Each row is a point on a tangle of strands that fork, close into loops and nearly touch. The rows are in no order.
In the rows, zero is written as 128.
Two points are linked if the straight distance between their rows is under 76.6. Some points are linked to none.
(1790): [147 154  97 134 137 102 145 153 110 136 121 159 165  88 119 114 104 122
 128 167 118]
(64): [ 85 138  86 164 132 138 123 106 152 130 166 106 145 163 140  94 146  95
 115 127 131]
(1225): [104 127 113  92 142  50 141 152 110  85 110 123 104 146 118 182  52 158
 172 201 124]
(868): [ 94 134 104 137 147 185 126 133 137 161 191  91 124 182 122 113 174  77
 145  95 143]
(660): [130 115 107 125 112 119 171 142 173 121 130 160 155 138 138  99 121  95
 132 151 124]
(1015): [105 125 104 132 125 166 141 110 168 122 156 133 140 121 131  94 156 110
 137 118 123]
(2209): [110 134 108  69 106  42 135 176 118  81 107 148 113 138  98 161  57 129
 169 160 129]
(2128): [123 132 134 162  73 122 107  82 164 111 116  99 100  95 110  80 124 155
  94 112 131]
(1838): [115 148  97 145 148 137 164 150 166 127 123 160 208 134 111 100  92  94
 133 156 132]
(2223): [134 119 153 101 141 118 155 136 147 146 139 172 149 112 131 123 152 128
 110 151 128]
(1932): [ 95 130 120 123 118 177 109 106 151 162 157 102 158 139 110  86 177 134
 107  76 129]
(2527): [111 140 106 137 133 160  94  86 139  64 121  69  85 102 135 122  99 125
 148  80 131]
(2211): [110 133 144 176 141 123 133 112 145 174 130 142 162 114 126  91 136 123
  71 160 122]
(1627): [177 130 155 135 171 136 101 128 110 150 148 152 137 176 167 162 165 119
  92 137 152]
(1155): [110 125 105 165  85 176  71 117  98 185 153  58  81 174  97 128 185 123
 123  43 135]
(1134): [ 87  91 138  85 126 151 145 128 143 138 145 111  98 134 132  92 182 136
 139  62 111]
(1526): [203 138 133 117 156 109 113 163  89 153 113 190 153 184 139 178 153 108
 113 144 145]
(1889): [121 137  98 163 120 182  84 108 128 162 177  78 103 145 121 116 162 125
 131  73 133]
(824): [171 110 203 128 151  52 153 148 107 128  86 146 138 147 134 146 149 137
 122 163 158]
(1235): [155 126 148 139 115  32 163 205  55 153  89 151 142 110 126 121  93 151
 151 170 123]
(1683): [142 156 119 134 146 153 103 105 145 140 165 115 143  99 124 110 156 139
 114 112 147]
(886): [180 108 168 127 158  72 167 160  37 154  93 166 147 126 134 164 142 144
 114 156 115]
(53): [149 109 116 105 112 125 165 145 167 115 127 170 132 160 136 122 149  82
 132 137 139]
(564): [173 142 148 126 143 150  98 111 101 157 145 129 119  80 125 158 157 158
 106 132 128]
(279): [ 60 137  87 153 141 202 114 123 121 100 113  77 133 146 120  85 138  69
 160  71 109]
(2309): [173 119 203  93 176 117 135 130  77 114  77 167 121 169 145 191 125 154
 106 151 139]
(1600): [ 97 117 103 142 102 169  84  96 135 179 142 107 144 155 100  96 178 136
  86  43 119]
(422): [101 118 114 140 144 124 143 127 162  63 118 106 109 120 157 105 107 101
 151 123 123]
(2454): [ 93 157  94 158 119 221  98 116 134 104 123  66 117 115  83 111 115  81
 138  51 127]
(1580): [142 144 124 134 156 156 101 125 130 172 168 139 150 119 120 139 174 123
 103 128 138]
(848): [ 83 133  71 144 151 211 130 108 148  91 135 104 163 143 111 134  92  51
 136  93 106]
(1645): [148 136 107  68 105  57 143 169 116  71 109 152 125 141 111 157  90 128
 184 146 143]
(219): [137 120 147 137 158 178  81 119 126 155 140 115  91 183 179 174 173 156
  92  56 137]
(1882): [165 135 174 107 137 120 126  78  82 125 121 117 114 116 161 171 125 197
 134 182 119]
(476): [102  95 129 126 137 164 109 121 129 161 144 109 115 164 147 110 197 128
 108  45 122]
(2465): [191 129 186  78 136  68 146 142  61 134  73 161 143 168 144 181 126 169
 132 158 122]
(948): [125 146  95 146 127 145 113  95 145  97 130 117 120  89 143 114 116 126
 129 128 128]
(2492): [171  93 144  94 128 148 144 147 151 140 150 167 102 159 149 154 172 101
 143 109 139]
(1602): [134  91 158  68 103  70 153 144 137 114 128 178 100 156 113 158 138 139
 144 162 142]
(1513): [137 147 112 150 127 163  78  99 131 156 170  83 116 147 132 125 174 150
 105  82 144]
(1664): [ 88 170  90 159 135 167 101  90 149 124 143 122 182 117  98  94 118 112
 103 148 134]
(1042): [181 147 101 115 132 108 117 144  91 130 133 156 138 120 152 153 123 132
 152 152 130]
(1001): [153 140 175 141 132 146  73  77 102 141 118 124 112 122 141 146 159 170
  61 100 118]
(1184): [101 142  85 165 148 132 131 119 170 102 139 115 149 138 150  97 132  88
 126 124 146]
(1575): [169 121 128  81 116  92 136 131 108 106 137 142  99 151 165 165 120 161
 163 166 127]
(598): [134 102 142 147 115 161 115  95 138 144 140 152 103 122 154 125 166 126
  71 106 105]
(1336): [180 109 170 101 100  62 148 155 116 130  97 188 140 146 120 165 147 122
 116 153 152]
(2599): [178 116 163  96 119  73 143 132  98 125 109 143 107 170 165 165 117 175
 160 180 128]
(2199): [184 127 179 103 172 101 146 138  93 136 118 169 145 119 124 159 163 146
 115 149 144]
(288): [107 123 114 131 115 156  99  90 120  62 124  68  61 112 134 123 120 145
 172  72 131]
(843): [126 124 128 142 153 189 100 138 138 182 189 118 111 147 132 165 169 120
 105  79 139]
(2225): [101 148 133 114 146  83 131 112 120  92 118 116 106  78 104 151  71 163
 142 187 125]
(800): [106 125 112 114 133 161 117 117 143 104 154  86  97 106 136 114 159 143
 157  83 131]
(2348): [106 126 135 173 113 111 154 137 161 141  98 115 124  74 125 100  55 136
 108 174 119]
(1863): [176 103 139  85 107 116 157 149 147 133 138 177 132 157 137 141 156  95
 144 128 153]
(1163): [145 140 144 121 119 120  94  75 117  96 140  94  91  95 147 143 125 176
 140 154 135]
(1031): [ 88 118 126 115  82 173 140  86 160  80 120 110 111  82  92 101 106 129
 131 117 111]
(610): [ 95 148  84 148 161 178 117 102 163  97 122 121 170 119 115 133  86  69
 110 115 116]
(1091): [131 163 105 146 140 162 104 104 122 170 173 135 158 113 108 130 146 103
 107 154 132]
(1639): [124 121 147 166 126  94 162 167 114 172  98 134 139  67 128  91  87 132
 117 191 130]
(1968): [146 154 105 144 151 186  95 118 136 112 161  85 105 109 135 144 141 130
 160  93 152]
(182): [124 123 153 196 137 109 149 139 141 184 117 137 153 104 136  93 120 125
  79 172 128]
(2590): [143 146 105 143 123 136 153 145 131 152 137 170 177  97 124 109 120 123
 107 181 110]
(1964): [139  98 187 137 145  94 176 156 118 170 101 188 149 108 131 131 139 134
  76 158 111]
(1919): [104 110 116 159 118 180  86 128 105 186 156  72  86 181 137 134 188 120
 122  44 127]
(953): [148 106 218 110 145  48 142 129 109 117 104 132 116 164 144 164 142 159
 127 187 147]
(652): [131 116 144 156 116 123 126 102 143 138 133 147 115 102 146 110 155 152
  68 134 112]
(39): [ 64 137  93 152 104 204 112  78 138 154 170  95 162 167  91  89 157  99
 122 101 121]
(177): [159 112 176 131  88  36 157 197 108 165  80 168 152 135 107 126 111 118
 127 165 159]
(2364): [186 124 171 105 125  64 134 141  88 136  90 163 127 172 166 164 125 152
 141 174 135]
(1286): [112 169  92 149 130 171 116  85 129 149 167 129 171 129  92 110 127 102
 107 152 131]
(1872): [ 82 133 107 140 122 172 123  85 140 170 176 137 155 183 122 111 156  91
  85 137 120]
(1634): [113 138 122 149 143 102 165 163 168 121  93 158 193 123 119 101  75 100
 135 160 129]
(2323): [120 111 177 106 151 123 107  97 129 132 124 131 105 122 155 146 170 177
  71 100 122]
(1672): [155 121 186 140 156 128  99  93  85 124 100 131 112 106 144 153 156 177
  70 135 121]
(308): [150 129 152  87 115  39 139 146  91 104 103 129 122 179 122 175  93 172
 176 221 146]
(1751): [145 130 177 100 142  48 148 138  70 116  98 123 125 155 114 172 105 178
 175 218 141]
(814): [116 137 127 131 144  74 158 177 124 125  90 140 169  78 113 133  45 121
 137 163 116]
(915): [144 137  73 128 140 159 122 124 138 128 172 132 122 138 134 133 140  94
 149 133 137]
(1468): [ 99 122  96 118 123 176 166 123 170 106 126 157 174 129 125 106  97 106
 157 135 106]
(2141): [114 125  89 112 162 176 140 149 155  88 146 102 126 125 130 128 117  70
 180  88 138]
(832): [153 118 193 106 127  45 157 144  51 134  90 136 138 182 115 187 119 184
 153 214 125]
(1329): [ 78 137 116 138 125 190 113  91 137 176 189 105 153 181 100 113 167 100
 103 109 124]
(2142): [148 136 132 160  77 153  73  81 130 133 135 104  97 145 110 102 166 146
  73  75 123]
(14): [ 63 147  93 161 103 229 102  79 136  99 128  81 160 174  73  96 104  88
 127  80 107]
(1608): [133 123 101  82 125 141 155 139 140  96 149 142 102 104 140 130 121 119
 178 139 131]
(1566): [140 127 143 160 122 114 135 113 130 144 122 154 127  75 136 105 138 143
  92 166 112]
(2264): [116 109 133  92 108  64 161 153 161  89 113 156 114 128 120 139  87 119
 165 169 149]
(940): [171 122 122  79 118 123 128 136 112 123 144 129  90 123 156 171 121 156
 172 150 124]
(1943): [113 122 129 143  67 149 127  89 156  94 126 114 102  84  96  78 121 138
 114 102 116]
(318): [ 79  87 124 105 111 143 124 106 122 137 126  88 105 125 128  83 192 156
 145  43 105]
(911): [ 89 128 108 173 110 152 142 113 180 104  87 119 132  93 133 101  53 108
 118 141 107]
(2421): [145 142 119 134 114  47 166 190  81 127  96 149 145  96 131 124  74 146
 145 167 119]
(2306): [134 138  90  83 105  80 145 187 138  85  97 171 157 139 114 139  69  94
 158 123 133]
(682): [133 149  85 141 132 188 106 127 136 153 191 108 120 144 123 143 143  90
 144 121 133]
(198): [109 112 134 117 119 157 122  99 115  83 142  75  57 123 141 132 134 157
 188 110 127]
(825): [119 127  88  96 117 183 156 151 157 111 130 150 162 119 121 125 106  87
 170 125 117]
(1760): [143 102 123 104 132 155 151 144 155 132 167 148 108 140 140 125 178  99
 148 104 140]
(389): [133 142  99 167 136 120 141 131 156 145 159 149 155 139 136 107 136  97
 103 165 128]
(1731): [139 130 149 143 120  93 146 110 118 136 115 128 116  62 125 115 104 161
 115 178 121]
(2374): [ 96 140  94 160  95 186  76 107 112 176 166  56 101 156  91 113 160 118
 123  55 143]
(713): [108  92 133  92 104  96 172 134 149  94 142 138  77 141 134 136 129 121
 159 159 121]
(1178): [143 135 133 131 107  47 172 225  77 140  80 150 178 115  86  95  78 127
 147 142 133]
(2278): [168 118 106  82 126 140 137 132 122 115 151 143  88 121 154 147 131 132
 176 127 116]
(2055): [112 121 141 157 132 104 164 162 160 150  99 138 147  77 128  87  67 132
 121 179 126]
(788): [ 62 111 122 127 141 153 142 100 160  56 102 101 113  90 126 126  89  90
 125  91  98]
(1310): [ 92 116 117 120  97 155 147 104 160  86 104 129 126  71 101 121  72 118
 129 134 101]
(13): [123 124  90  86 121 129 158 133 138 109 134 155 129  94 127 132  98 118
 162 147 116]
(988): [115 132 141 124 163 154  87 116 134 154 149 139 126 140 145 130 179 137
  61  81 131]
(1458): [129 136  87  86 125 131 159 163 153 107 123 175 163 116 119 125  99 104
 156 138 118]
(725): [141 132 123 178 156  92 143 138 156 133 131 150 158 126 154  93 124 103
 115 169 146]
(1110): [179 138 119 148 143 101 133 136  69 172 117 172 157 105 118 136 147 128
  97 164 114]
(1475): [156 145 101 107 100  81 156 194 114 135 122 183 172 131 127 126 116 109
 146 147 132]
(723): [116 121 138 113 126 149 101 100 142 131 158  92 102 102 126 112 175 159
 129  74 135]
(811): [115 118 148 112 101  55 180 196 151 153  80 139 142 122 106 105  57 124
 150 181 149]
(1955): [161 140 155 123 141 176  77 101 117 165 159 123 107 112 134 164 165 157
  96  97 133]
(1384): [127 107 170 101 163 129 116 129 145 134 143 144 106 166 160 133 178 140
 106  83 138]
(156): [186 125 172 115 169 106 140 150  60 146 103 176 142 133 137 173 159 143
 100 150 129]
(2104): [169 112 171 103 135 133 123  83 104 133 126 135  91 134 173 172 142 177
 120 151 107]
(739): [168 125 177 143 154  65 152 147 112 130 110 151 140 121 143 132 147 136
 133 170 159]
(738): [132 148 111 119 127 146 101  85 133  67 128  86  78  93 130 144  89 153
 152 122 136]
(1473): [150 110 203  92 146  78 137 117 131 115 117 148 107 168 158 159 156 165
 115 158 152]
(443): [150 119 155  95 139  74 150 128 117 129 126 156 123 100 125 148 127 153
 140 170 128]
(488): [ 99 115 116 160 100 121 148 121 158 115  83 129 120  64 114 110  40 122
 116 165 115]
(1784): [135 102 189 152 148 101 146 134 111 154  99 165 130 103 135 134 145 139
  66 150 112]
(2513): [181 106 139 106 149 162 123 145 126 156 160 159  98 162 159 180 156 111
 124  98 137]
(504): [159 146  98 141 129 106 142 141  67 158 124 154 170  85 115 127 133 124
 111 165 105]
(580): [ 76 118  94 128 114 190 121 113 134 107 120  76 102 111 121  76 158 111
 164  53 108]
(2515): [183 117 146 110 154 157 114 144 111 158 135 178 111 161 162 204 144 115
 103 116 134]
(490): [106 136  97 120 154 193 131 145 159 115 167  96 138 125 122 117 146  86
 174  83 140]
(2226): [ 67 126 128 147 132 134 161 116 189  96 114 118 158 100 133  83  92 140
 124 126 116]
(2134): [ 95 114 100 120 128 134 157 117 159  92 110 141 134  89 118 137  62 101
 138 132  97]
(1553): [ 84 144  90 169 102 204  81 125 111 152 146  51 105 143  83  93 159 113
 150  36 129]
(2575): [116 119 111 144 123 164 125 100 145 166 175 141 133 165 135 116 168  92
  87 134 116]
(1888): [142 128 153 127 141 191  81 116 132 184 173 115 105 139 144 164 168 135
  98  82 135]
(2509): [102  98 101 131  98 175  82 114 122 178 125  87 118 144  96  98 187 151
 116  18 124]
(2103): [ 62 125 102 152 137 159 111 103 158  72 102  77 127 116 124  84 120 110
 132  55 113]
(2486): [ 85 108 102 123  98 160 101 116 126 152 128  71 119 136 104  79 180 143
 137  32 119]
(2494): [ 58 134  81 155 157 205 115 112 139  95 127  95 151 162 113 109 121  62
 139  81 111]
(604): [ 97 155  91 154  90 196  80 139 113 128 113  42 101 141  71  97 145 107
 154  18 131]
(1974): [ 84 129 128 118 132  69 156 186 119 133  86 133 148  84 109 137  17 126
 134 156 104]
(746): [154 133 165 111  92   9 145 188  80 113  85 136 132 157 106 150  84 162
 170 192 144]
(2129): [131 173 115 154  88 169  67  85 142 152 161  94 123 141  70 101 155 131
  90  81 146]
(1145): [103  97 130 140 143 172 109 146 115 171 155  90  88 172 146 125 191 120
 125  40 119]
(2236): [196 138 122 119 126  96 118 159 114 130 131 171 148 179 146 158 160 103
 133 153 162]
(138): [139 105 186 102 155  99 118 134 141 111 123 147 111 170 170 150 177 152
 114 111 148]
(1509): [143 115 161 122 127  95 172 146 145 149 108 180 154 113 131 119 138 131
 105 171 124]
(942): [205 135 148 129 172 114 118 155  58 163 111 183 159 161 131 180 159 116
  99 139 126]
(1446): [109 154  75 161 127 205 100 101 146 109 151  86 120 121 104 119 120  90
 127  89 136]
(1390): [160 131 171 119 191 161  84 120 111 140 115 137 119 173 174 179 154 159
  81 104 137]
(35): [130 121 131  99 114 154 127  98 143 125 152 136 112  93 129 129 151 139
 124 129 118]
(303): [145 142 107 115 113  71 142 157  77 121 105 148 122  85 138 137  72 166
 153 169 106]
(802): [ 74 134  75 152 134 183  99 116 117 160 182  70 109 179 120  99 169  82
 149  87 137]
(955): [102 129 101  83 130  62 148 159 118  89 117 141  89 127 110 162  58 138
 160 182 110]
(829): [135 129 150 127 184 174  69 130 114 155 131 138 104 167 162 181 157 147
  72  75 139]
(465): [ 89 126 101 140 104 186 139  94 161 110 136 107 131 110 117  80 144 116
 125  98 108]
(2133): [ 82 132  76 157 130 191 103 121 117 122 141  73 109 156 128  84 167  84
 144  74 123]
(300): [ 83 152 100 163 100 211 105  78 162  97 121 101 179 150  78  89  96 107
 115 101 112]
(1716): [147 136  94 130 138 136 131 132 137 136 161 155 149 154 144 128 148  86
 131 151 136]
(11): [171 124 116 162 106  65 152 181 108 165 107 170 163 137 137 117 107 111
 122 177 129]
(277): [152 129 206 113 185 119 122 113  86 115  87 156 116 156 170 180 138 176
  84 144 133]
(2159): [112 120 119 123 144 181 137 136 151 163 183 124 136 180 127 124 179  87
 116  96 148]
(2595): [ 95 170  95 154 105 192  99  79 158 128 143  98 170 131  74  89 112 110
 110 116 124]
(1313): [ 77 121 148 131 142 105 166 127 180 102 107 120 146  98 144  97 103 133
 132 154 140]
(903): [ 94 150 100 120 133 194 112 108 160 148 171  88 157 135 106  92 155 126
 134  84 127]
(2301): [149 128 134 154 127 201 108 118 124 152 167  78  76 138 160 156 157 138
 160  76 137]
(770): [157 122 167  83 163 118 139 141 134 150 135 170 136 114 135 150 162 139
 111 131 142]
(305): [123 130 173 117 148  68 176 163 127 130 118 143 154  83 105 112 117 138
 138 182 141]
(956): [157 148 137 134 103 150  98  62 132  78 127  93  79  93 131 137 110 169
 140 133 134]
(17): [ 85 144  90 158  83 205  94  76 136 142 157  91 139 160  78  77 149 117
 118  87 116]
(2344): [ 82 127 110 135 125 146 103  86 142  61  99  75  98 101 117 103 109 110
 133  67 124]
(1833): [108 108 135 127 128 186 133 150 129 141 157  69  86 119 136 123 175 118
 183  62 126]
(166): [105 151 122 154  92 174  74  69 132 171 162 118 132 154  87 104 162 118
  70  99 129]
(1309): [100 149 116 120 148 184 116 135 159 138 175  96 147 122 119 111 156 114
 156  90 143]
(336): [139 111 120 140 130 147 129 112 143 147 156 154 114 140 157 129 171 106
  86 126 113]
(1594): [ 97 116  98  90 127 121 158 125 148  89 115 140 103  85 121 145  71 116
 162 142 101]
(907): [125 137 142 128 133  85 130 109 106 116 106 118 115  56 108 138  92 160
 128 182 127]
(148): [112 143  95 127 108 163  78 102 145 126 147  67 118 112 102 103 154 154
 138  41 145]
(1104): [158 124 182 126 176 143  95 106  99 125 102 146 126 157 187 169 148 160
  84 135 128]
(1102): [109 153  83 152 120 197  87 100 130 149 185  93 112 133  99 121 142  94
 130 103 135]
(51): [181 113 161 132 103  63 149 186 117 149  84 195 160 143 119 135 134 101
 116 153 154]
(646): [111 168  95 148  75 183  71  78 141 135 148  83 129 162  60  82 137 109
 111  71 134]
(2475): [109 114 116 106 109  74 180 165 166 106 100 149 142 121 133 122  61 106
 165 158 124]
(753): [145 127 143 114 112  23 141 176 105  98  99 133 121 156 129 161  67 153
 169 198 142]
(280): [118 110 149 109 126  58 160 153 152 110 123 135 113 120 135 125  89 148
 148 190 138]
(701): [ 98 108 115 120 118  94 172 163 168 102  88 144 127 109 132 134  32 108
 139 159 100]
(647): [161 121 180 108  91  18 139 171  56 121  81 130 133 189  97 173 110 181
 158 204 141]
(1253): [171 126 151 126 133  48 158 175  46 147 100 155 139 103 129 140 124 151
 136 158 112]
(1263): [153 141 154 120 131 110 117  81 107 112 133 107  99 116 157 149 115 187
 150 176 120]
(1240): [108 134 108 109 144 159 129 116 145  83 159  93  97  97 138 131 116 126
 175 102 134]
(642): [118 131 126 148 141 148  76 101 133 171 159 120 125 148 129 116 178 136
  72  84 133]
(249): [151 126 152 156 137 149  68  79 113 138 119 116  92 145 165 137 163 172
  70 100 120]
(1378): [135 103 159 102 113 170 103  85 111 122 149  84  59 148 169 155 159 178
 141  98 117]
(2152): [152 109 154 101 117 143 128  88 118 114 144 121  64 145 175 158 148 165
 141 125 119]
(634): [ 70 128  84 154 132 154 114 114 151 125 146  91 154 161 139  75 153 109
 116  85 131]
(1201): [131 135 131 110 129  52 137 139  90 103 105 120 110 127 133 172  55 185
 157 217 113]
(1710): [145 112 156 139  78  46 176 203 129 165  80 160 163 123 110 101  81 125
 141 170 150]
(763): [ 71 147  79 161 132 168 102 104 155  97 123  83 158 131 111  80 136 103
 123  71 119]
(448): [121 116 140 132 140  76 153 145 167 102 119 137 130 100 144 111  99 132
 136 167 152]
(94): [142 153 122 130 101  52 153 232 101 125  82 160 195 121 106 100  76 108
 148 147 133]
(19): [139 116 127 133 141 184 123 132 139 149 183  71  87 127 141 151 168 127
 162  73 129]
(2555): [119 116 116 119 123 162 157 129 159 121 151 134 117 135 143 103 169 102
 156 108 113]
(2584): [ 93 134 128 174 117 151 123 101 159 162 144 137 174 130 113  84 153 125
  82 141 114]
(61): [187 124 158 147 105  33 141 203  59 147  72 161 164 159 120 144 119 121
 118 139 146]
(1741): [174 120 115  86 116 102 149 150 140 100 132 148 115 154 158 154 127 113
 187 132 161]
(333): [ 89 145 135 121 154  66 153 145 127 102 102 125 122  80  92 165  48 144
 134 185 126]
(789): [155 117 177 138 169 121 121 111  96 149 105 155 128 113 138 148 157 148
  68 135 118]
(1044): [ 96 119 118 144 134 110 125 105 146  74 132  91  83 116 162 102 121 138
 141 120 128]
(2398): [176 142 108 106 108  68 132 164  82 122 118 169 133 112 147 139 107 155
 148 158 116]
(1514): [152 137 124 153 156 109 147 140  89 186 134 183 174 125 109 141 150 103
  87 172 114]
(2284): [165 114 151  80  97  57 147 159 115 130 119 184 133 146 114 149 133 136
 150 159 135]
(1688): [162 147  82 123 139 108 131 146 115 112 129 154 140 105 147 141 107 114
 156 161 124]
(1068): [142  97 183  66 123  76 143 132 115 128 127 168 104 156 113 183 144 163
 138 174 136]
(1381): [135 131 142 132 131  85 128  96 118  97 110 109  97 114 158 145  82 176
 157 193 127]
(2259): [161 130 161 116 128 133 117  93 106 144 130 146 122  66 111 140 156 159
 102 136 117]
(364): [104 133 106 123 140 159 155 123 167 102 107 142 174 105 117 112  84 112
 135 137 106]
(1376): [ 88 135 127 164  97 186 129  86 167 133 132 117 177 128 104  71 140 139
  93 119 112]
(1653): [ 76 124 143 114 144  57 158 162 128 125  82 121 129  92  87 151  17 141
 136 191 116]
(914): [154 152 120 131 136 175  93 102 137 132 164 105 114  96 132 120 138 146
 135 103 143]
(2485): [130 124 136 120 155 180 126 135 147 178 183 148 123 175 124 157 181  94
 106  96 144]
(1183): [ 63 126 114 142 134 140 138 109 179  75 110  90 147 111 127  91 109 132
 134  92 116]
(2338): [117 129 106 108 154 175 127 131 141  72 137  91  96 112 139 143 117  94
 185  87 128]
(1524): [143 134 133 151  70 128  87  87 148 110 134 105  94 114 109  90 151 158
  89  83 135]
(638): [ 91 112 106 108 123 105 165 159 160 101  74 154 150 101 142 151  20  87
 132 127  83]
(619): [186 120 193  66 170 101 136 135  60 136  88 166 130 154 151 194 135 162
 134 158 128]
(2248): [158 140 153 154 162  79 143 145 142 121 121 142 144 126 152 117 141 131
 120 166 154]
(107): [165 118 165 140 145  91 135 126  76 143 101 146 120 105 152 145 132 164
 109 175 114]
(145): [109 117 156 135 117  83 186 175 161 155  96 145 143 101 123 105  69 125
 141 189 137]
(511): [109 137 114 127 138  89 166 184 153 118  73 159 194 104 120 117  46 102
 138 154 123]
(1243): [ 90 149  91 162 148 161 110  93 164  98 122 114 176 104 118 109 101  99
 115 127 129]
(2002): [ 89 108 125 141  76 186 126  91 160 135 132 126 154 122 122  72 162 136
 106  98 101]
(795): [127 123 140 116 109 152  84  92 136 153 152  95  90 123 110 123 173 166
 111  43 134]
(1146): [156 119 145 147  98 142  62  86 123 129 125 104  90 144 138 123 166 168
  74  65 125]
(2154): [133 113 124 105 123 146 124  93 130  96 155  93  61 120 162 148 141 156
 166 131 130]
(591): [164 140  98  70 109  84 147 176 131  95 117 161 149 131 112 140 101 112
 180 126 150]
(1062): [142 123 141 133 118  58 136 134  90 118 113 122 102 115 152 151  80 181
 149 211 118]
(600): [152 126 149 132 109 186  93 105 123 142 155  78  72 134 156 160 158 176
 152  88 129]
(974): [109 101 140 124 105 115 190 148 183 118 120 157 140 120 134 101 110 111
 140 160 128]
(2591): [158 132 119 136 149 153 105 127 129 132 174 120 109 153 177 136 171 120
 143 107 139]
(99): [125 110 150 111 133 101 142 115 156 107 145 133 113 127 155 113 156 136
 130 141 146]
(2171): [107 100 140 119 154 143 101 126 140 150 147 137 119 160 160 131 182 136
  90  56 122]
(1673): [108 129  96 150 150 128 142 134 173  83 128 125 137 127 150 110 102  89
 134 121 131]
(1069): [174 113 163 160 116  37 171 210  36 162  81 146 153 139 115 129 111 138
 137 139 136]
(1860): [116 162  78 144 155 137 145 144 155 121 129 147 194 143 131 123  93  68
 132 162 131]
(49): [132 156 102 110 100  54 142 210 132 104  86 168 178 128 116 118  67  99
 145 133 123]
(1825): [104 151  96 158 112 205  84 124 122  98 115  52  91 121  88  97 124  95
 157  40 122]
(1185): [131 163  59 135 160 142 119 137 138 112 141 140 165 117 119 138  88  74
 128 147 133]
(1087): [145 121 165 101 127 116 120  96 103 133 137 140  94  79 116 160 141 182
 122 168 116]
(2065): [153 121 148 195 142  84 146 145 104 180 102 128 142  90 134 106 106 131
 105 176 136]
(1568): [180 151 108 139 129  85 128 148 125 134 135 168 157 171 137 134 143  91
 132 168 166]
(912): [139 131 116 156 131 122 155 129 114 180 132 172 186 123 111 111 137 104
  89 182 108]

A tip is a point with one link. Name the tips that can be reached along the links from each point below, in the order of the rows.
(2338) -> (1134), (795)
(2103) -> (1178), (1833), (1044), (638)
(1509) -> (219), (61), (1568)
(1566) -> (166), (1185)

A fork is a point with three links, a tip a point with one. Leave the first point through the second and follow the links. Name the first fork or tip that comes.
(2225); (333) -> (1185)
(1731); (1566) -> (166)
(2364); (2599) -> (13)
(2599); (2364) -> (219)
(795); (723) -> (1134)
(1201); (1225) -> (1178)
(811); (1710) -> (1068)
(564); (1955) -> (1664)
(1183); (2226) -> (638)
(2223); (1509) -> (2134)

Name the points in between on the shortest way along the links from the first point to the second, in order.
(1146); (2278) -> (2142) > (1524) > (2128) > (1943) > (1031) > (1310) > (2134) > (1594) > (13) > (1608)
(2284); (1376) -> (1336) > (51) > (177) > (1710) > (811) > (145) > (2055) > (1639) > (2065) > (182) > (2211) > (2584)
(249); (1568) -> (1001) > (1672) > (789) > (1784) > (1964) > (1509) > (2223) > (770) > (2199) > (156) > (942) > (1526) > (2236)
(915); (953) -> (1716) > (389) > (725) > (2248) > (739) > (824)
(914); (1955) -> (1683) > (1580) > (1091) > (1286) > (1664) > (1243) > (610) > (848) > (2494) > (279) > (2133) > (802) > (868) > (2159) > (2485) > (843) > (1888)
(591); (1163) -> (1645) > (2209) > (955) > (1225) > (1201) > (1062) > (1381) > (1263)
